A landscape with many valleys, sampled at points; each row gives a point and its height.
From any point a ball takes the steepest step (drop divided by distance) to one of its 2 nearest points. It stops when none of these is lower. Distance is the straight distance between rows; heights are no part of it.
<454> (h 4.19): -43 -32 -10 4 -18 -55 -1 -47 10 35 -8 15 -25 16 52 -30 36 23 33 10 -49
<388> (h 3.10): 40 -6 13 46 22 -27 64 3 14 -14 -19 -51 -13 11 12 12 -43 -17 59 6 -32
<781> (h 6.91): -10 -48 -36 2 -19 -8 -23 21 29 25 -8 8 -12 10 46 -39 -45 -1 25 -27 2
<929> (h 2.04): -17 -38 -10 36 -8 1 15 -14 -25 9 -34 7 -42 41 -21 -35 12 -2 70 -19 -45
<8> (h 7.68): 13 -22 25 1 14 -25 4 31 26 -18 -10 -27 -76 -15 -2 -9 -17 -14 41 -7 -3
<799> (h 2.17): 12 -18 -24 66 -19 33 29 -35 -31 -3 -32 -22 -24 11 -17 -23 -4 -18 -12 15 25
<903> (h 4.99): 9 36 39 -15 -28 54 -4 -19 -17 -13 -23 22 32 -43 7 -15 8 35 -13 -21 21
<736> (h 4.57): 19 10 35 -10 -4 77 -32 -6 6 -5 4 26 36 -13 -20 4 3 8 -38 -13 33
<136> (h 6.01): 27 -38 13 27 23 -8 15 -37 0 -34 6 -41 -43 9 -37 2 -63 -20 -2 6 12
<795> (h 7.90): -6 27 -23 43 45 -47 17 11 29 40 -54 3 -28 -22 -46 -40 -5 24 -6 23 38
<71> (h 5.50): 36 58 -2 -5 -17 58 3 4 -4 -23 -1 -14 28 -57 22 -7 -14 25 -9 10 41
<516> (h 5.40): -11 13 -13 13 5 44 -39 -12 9 -21 5 -31 -4 8 -8 -9 11 -23 2 48 24
<229> (h 3.79): 5 2 5 2 20 -30 3 42 5 -31 8 -42 -6 -3 -11 47 -25 -34 16 43 -4
<124> (h 2.20): 5 -44 13 -92 -1 -17 -71 54 12 13 12 -4 -30 -30 4 -1 23 21 -11 16 20
<427> (h 5.09): 11 23 -14 -8 6 17 4 -17 -1 -17 17 35 20 -16 11 -7 -73 19 -47 -50 51
<860> (h 6.53): -3 -1 -30 2 -23 6 -11 12 2 45 2 13 88 -28 10 26 11 -20 -26 29 47
<112> (h 6.50): -8 -25 10 -50 -21 -5 -28 -29 35 83 21 9 48 -2 28 2 17 23 3 -12 -70
<409> (h 0.84): -3 48 -33 6 7 66 13 32 -10 -12 11 -6 -18 -23 -29 2 -19 -14 -48 -14 41
<1002> (h 3.95): -6 -17 50 -38 3 17 4 17 -20 -51 16 16 -36 15 -5 26 -16 1 10 -20 -37
<406> (h 8.49): 15 32 39 24 44 -21 -9 -4 38 22 -20 22 60 -28 -44 13 -27 10 9 21 28
<312> (h 3.76): -26 46 -21 -10 -4 -47 -8 0 11 -27 2 42 -11 -49 67 -22 38 45 -3 -28 9
<137> (h 3.44): -42 -11 -13 -28 -6 -36 -29 -19 -6 28 6 27 4 33 -4 -18 21 24 15 6 -47
<572> (h 3.03): 15 -16 4 8 -14 -13 29 -9 12 21 -36 -4 18 -13 42 -16 6 22 7 -22 -22
<344> (h 6.18): -7 17 9 -46 -8 10 -7 -47 12 47 28 22 43 40 -14 4 0 2 -7 -46 -69
<159> (h 5.51): 14 41 -29 -10 21 35 1 -13 35 -5 23 10 44 -49 3 -3 75 -15 -29 -30 44
<510> (h 2.68): -7 30 11 -4 1 -18 26 -9 -8 -52 30 -7 -9 19 8 8 -7 -17 25 -28 -24
<429> (h 4.77): -7 -67 40 42 -11 -13 8 12 -13 -48 11 -34 -46 -6 12 38 10 -60 2 19 1
<815> (h 4.74): -8 40 13 4 15 -14 23 29 -54 -57 11 -16 -30 14 -35 41 -22 -18 37 77 -22
<809> (h 7.12): 3 -14 -51 7 14 26 -7 37 17 24 -21 1 -14 -2 3 -45 -25 5 4 -37 32
<804> (h 3.45): 4 0 14 -67 2 -11 -34 -18 18 38 16 34 39 -44 -31 9 16 40 -50 -14 12
<548> (h 5.54): 9 47 28 -40 24 -28 -1 -13 18 28 -10 7 -1 2 -35 11 -8 41 27 -6 -55
<599> (h 4.38): 15 40 32 23 44 18 38 3 -45 -56 1 -15 -1 25 -32 13 -4 -22 72 58 -50
<822> (h 7.34): -6 -18 3 -29 7 -34 -32 -32 37 43 6 -41 10 -25 6 4 71 19 -8 43 -4
<160> (h 8.09): 65 -36 25 -64 22 30 -36 25 52 -5 5 -13 -13 -15 -3 -5 -23 9 -22 -34 15
<28> (h 6.10): 12 -3 1 18 -7 -15 9 0 11 -12 16 -16 27 -28 54 31 63 -26 -22 9 8
<379> (h 2.67): -25 -41 5 -20 -24 32 -19 36 -33 35 3 46 -7 27 -13 -6 -29 5 -49 -38 27
<435> (h 3.12): -50 1 4 36 0 21 14 -25 -9 -1 -15 19 -2 42 -25 -26 35 -21 24 -20 -27
<783> (h 5.91): -2 4 -34 -21 -35 20 -41 -26 -28 -9 14 -20 24 23 5 -11 -19 9 23 42 5
<792> (h 4.82): 2 35 1 12 17 -2 34 -28 -63 -57 -13 4 -46 22 -33 -26 -7 19 55 22 -41
<173> (h 4.01): 22 -22 17 -29 -20 72 -43 31 13 -4 26 5 31 -12 -12 8 -18 -36 -55 5 62
<271> (h 5.69): 21 3 -12 -13 27 40 -4 30 29 17 25 -22 29 -23 -9 29 55 -48 -50 -12 44
<813> (h 4.70): -14 -5 -9 34 22 5 -6 14 -7 -29 7 -46 -18 3 -12 14 5 -55 27 71 17
<484> (h 1.38): 5 -18 8 -16 19 -21 17 26 18 20 23 4 -22 -11 7 19 48 -8 -56 -41 -14
<331> (h 4.53): -6 47 -35 1 28 -18 0 -12 33 -16 -1 30 26 -55 45 -8 42 12 5 -28 38
<16> (h 4.09): 8 27 10 -38 1 -13 -11 -70 5 -14 13 23 12 -30 -29 -2 -13 65 -43 -12 16
<594> (h 6.25): -38 6 -42 -4 -15 5 -3 -27 16 5 25 47 25 18 62 -12 9 -6 -4 -62 -9
<991> (h 1.77): 12 -32 -31 56 -40 12 56 9 -50 15 -48 -38 -43 24 -5 -8 -3 3 7 -3 -6
<909> (h 3.35): -4 -40 7 -55 -14 48 -44 14 5 -2 40 19 29 23 -17 9 -28 -37 -58 -31 17
<370> (h 2.56): 3 -19 26 -19 14 -32 10 27 19 20 19 -26 -5 13 -14 45 18 -27 -34 12 -22
<534> (h 1.95): 21 12 10 39 16 -24 62 29 31 19 -29 -11 -12 -21 16 1 3 -2 38 -28 -28
<456> (h 4.63): -28 -17 50 -34 -16 -13 -32 -30 -21 -31 24 29 2 19 7 14 -27 25 -1 28 -23
<960> (h 8.86): 13 -10 -42 26 18 -26 2 -31 14 8 17 -24 29 58 -24 20 -57 -46 21 20 -9
<718> (h 3.16): -2 31 24 -30 3 -46 19 -10 20 -9 11 41 6 -51 57 13 38 53 -5 -29 -39
<154> (h 2.47): -5 22 21 -11 27 -56 27 22 18 0 -5 16 -17 -38 0 15 43 28 -19 -24 -11
<410> (h 2.39): -9 22 25 21 19 37 23 49 -15 -5 -9 46 -1 4 -44 13 -15 -14 -52 -26 38
<275> (h 5.84): -3 50 12 -47 -5 -3 -11 -6 -28 47 3 30 26 47 -37 -1 -28 45 12 -3 -49
<1027> (h 8.21): 28 -53 42 -26 47 0 -33 5 66 26 0 2 -20 7 -54 -16 -34 13 -34 -44 19
<877> (h 7.93): 33 -24 14 -23 21 46 -30 37 44 -26 -13 -44 -51 -14 2 -28 -8 -10 24 -24 14
<817> (h 7.26): 32 -44 -4 35 26 28 18 34 22 26 -29 -13 -47 -4 -10 -26 -21 -5 -25 -28 39
<500> (h 5.60): -6 15 5 -29 -24 1 7 -32 3 -33 42 65 31 -2 40 -12 -34 18 -22 -59 5
<44> (h 1.47): -27 -22 18 -49 -1 -14 -50 83 7 11 -6 32 -23 -2 25 6 -1 13 13 7 -17
<244> (h 2.82): 12 6 16 -92 12 -19 -51 0 27 15 36 -2 -10 -36 5 17 25 33 -31 -4 1
<686> (h 5.63): -3 -48 22 15 13 -31 -16 -78 20 -24 17 2 -21 22 -27 -21 -25 9 -3 -5 4
<483> (h 6.17): -15 10 -45 -33 -56 -23 -51 8 -37 15 23 3 60 26 31 10 -40 5 24 59 5
<629> (h 5.11): -22 15 -7 -13 32 38 -36 23 33 -3 12 -24 -1 6 -33 10 80 -51 -31 -24 10
<847> (h 6.84): 21 -11 -3 -31 -48 -16 -14 -24 12 38 3 -1 78 -34 42 23 10 15 -12 42 -3
<98> (h 2.89): -21 -14 24 29 -26 32 20 35 -52 -1 -10 56 -15 14 -10 -2 -41 -9 -51 -29 40
<704> (h 6.68): -3 -49 -14 -15 -41 26 -16 -32 5 20 9 24 30 18 57 -30 -37 12 4 -49 -10
<356> (h 2.29): 28 19 3 56 -12 75 41 -1 -29 -12 -8 -21 0 -1 -9 -4 -21 -13 -25 2 37
<211> (h 8.72): 29 11 3 34 33 -19 0 -37 21 10 10 -26 45 7 -42 -4 -70 3 -4 9 13
<562> (h 3.86): 16 31 9 3 7 28 5 -21 -31 -53 37 -39 8 30 -18 8 -9 -34 58 5 -45
<1015> (h 5.49): 4 -39 35 12 -2 19 -9 24 33 -18 2 -42 -3 -19 32 32 48 -61 -13 17 16
<584> (h 4.60): 9 49 2 -3 29 10 8 -48 20 -11 11 27 23 -41 -27 -26 -4 48 -45 -50 47
<949> (h 7.41): 3 -23 -9 71 19 -11 31 22 15 -10 -50 -26 -71 -25 -8 -25 -10 -21 12 3 27
<723> (h 3.60): -13 -21 -31 20 -39 -39 21 -23 -17 13 -25 -9 -10 19 72 -24 9 9 20 -4 -27
<642> (h 6.44): -42 20 -40 -2 -40 -33 -16 22 -39 22 3 46 34 20 19 4 -31 2 17 28 19
<51> (h 7.58): 10 1 -19 -21 28 -13 -35 -16 49 44 -13 -46 2 0 -55 -6 41 15 -15 24 9
<882> (h 4.03): 18 -13 -12 13 -13 -31 43 9 -50 -16 6 -47 -7 45 3 46 -8 -29 45 39 -76
<675> (h 7.08): 0 -27 -30 6 -37 -14 -25 -45 16 49 -12 -36 44 -11 29 -19 48 25 -4 24 8
<511> (h 6.77): -44 27 -37 29 -36 5 22 28 -79 -9 -8 34 4 15 18 -2 8 -16 -7 26 21
<371> (h 5.18): -2 -20 27 7 -8 18 -20 -56 -12 -50 13 30 -1 20 -5 -11 -28 4 -24 -1 18
<655> (h 3.69): 14 -37 -14 56 3 -19 49 -6 -30 -33 -12 -44 -34 21 1 29 -22 -50 71 43 -25
<557> (h 1.44): -8 -44 -27 58 -39 12 35 -19 -74 1 -55 2 -81 14 0 -32 -1 18 48 -21 -22
<424> (h 7.74): -14 9 -40 11 42 -11 -7 23 17 42 -27 -32 -41 6 -47 -11 34 -3 -19 20 13
<214> (h 6.97): -14 23 -8 31 -46 -15 42 19 -66 -33 -19 28 -2 -17 51 9 16 18 6 6 5
<846> (h 4.15): -3 -42 16 40 -10 -53 29 5 -34 -35 -22 10 -52 -9 29 22 -23 -24 38 35 -3
<479> (h 5.19): 19 43 16 2 27 -24 27 0 -7 -11 -25 -8 -38 11 -47 -22 -17 52 36 3 -39
<639> (h 4.35): -46 31 -18 23 15 28 -12 23 14 30 12 4 23 36 -24 1 69 -33 3 -1 -3
<11> (h 6.63): -4 41 16 -6 -39 -27 20 15 -16 -22 6 2 24 -8 56 39 33 13 8 16 -17
<921> (h 2.51): -36 -6 10 -13 -16 -17 -16 35 -17 -2 -3 9 -28 22 25 -1 17 7 39 19 -52
<725> (h 6.07): 11 49 -34 28 -16 37 -1 5 -2 13 -4 2 58 -12 20 -1 7 -3 -9 15 31
<307> (h 4.30): 18 -4 -7 3 -19 -15 29 -3 -30 6 4 -72 -9 51 -38 17 20 3 8 47 -54
<426> (h 8.19): -25 26 -4 28 39 -13 6 11 28 13 -17 41 21 1 -20 -19 -14 -6 6 3 35

Where does a ball stop that starts at each point below?
<949> => <44>
<427> => <44>
<271> => <557>
<214> => <534>
<960> => <510>
<426> => <379>
<275> => <510>
<159> => <484>
<847> => <379>
<1027> => <44>
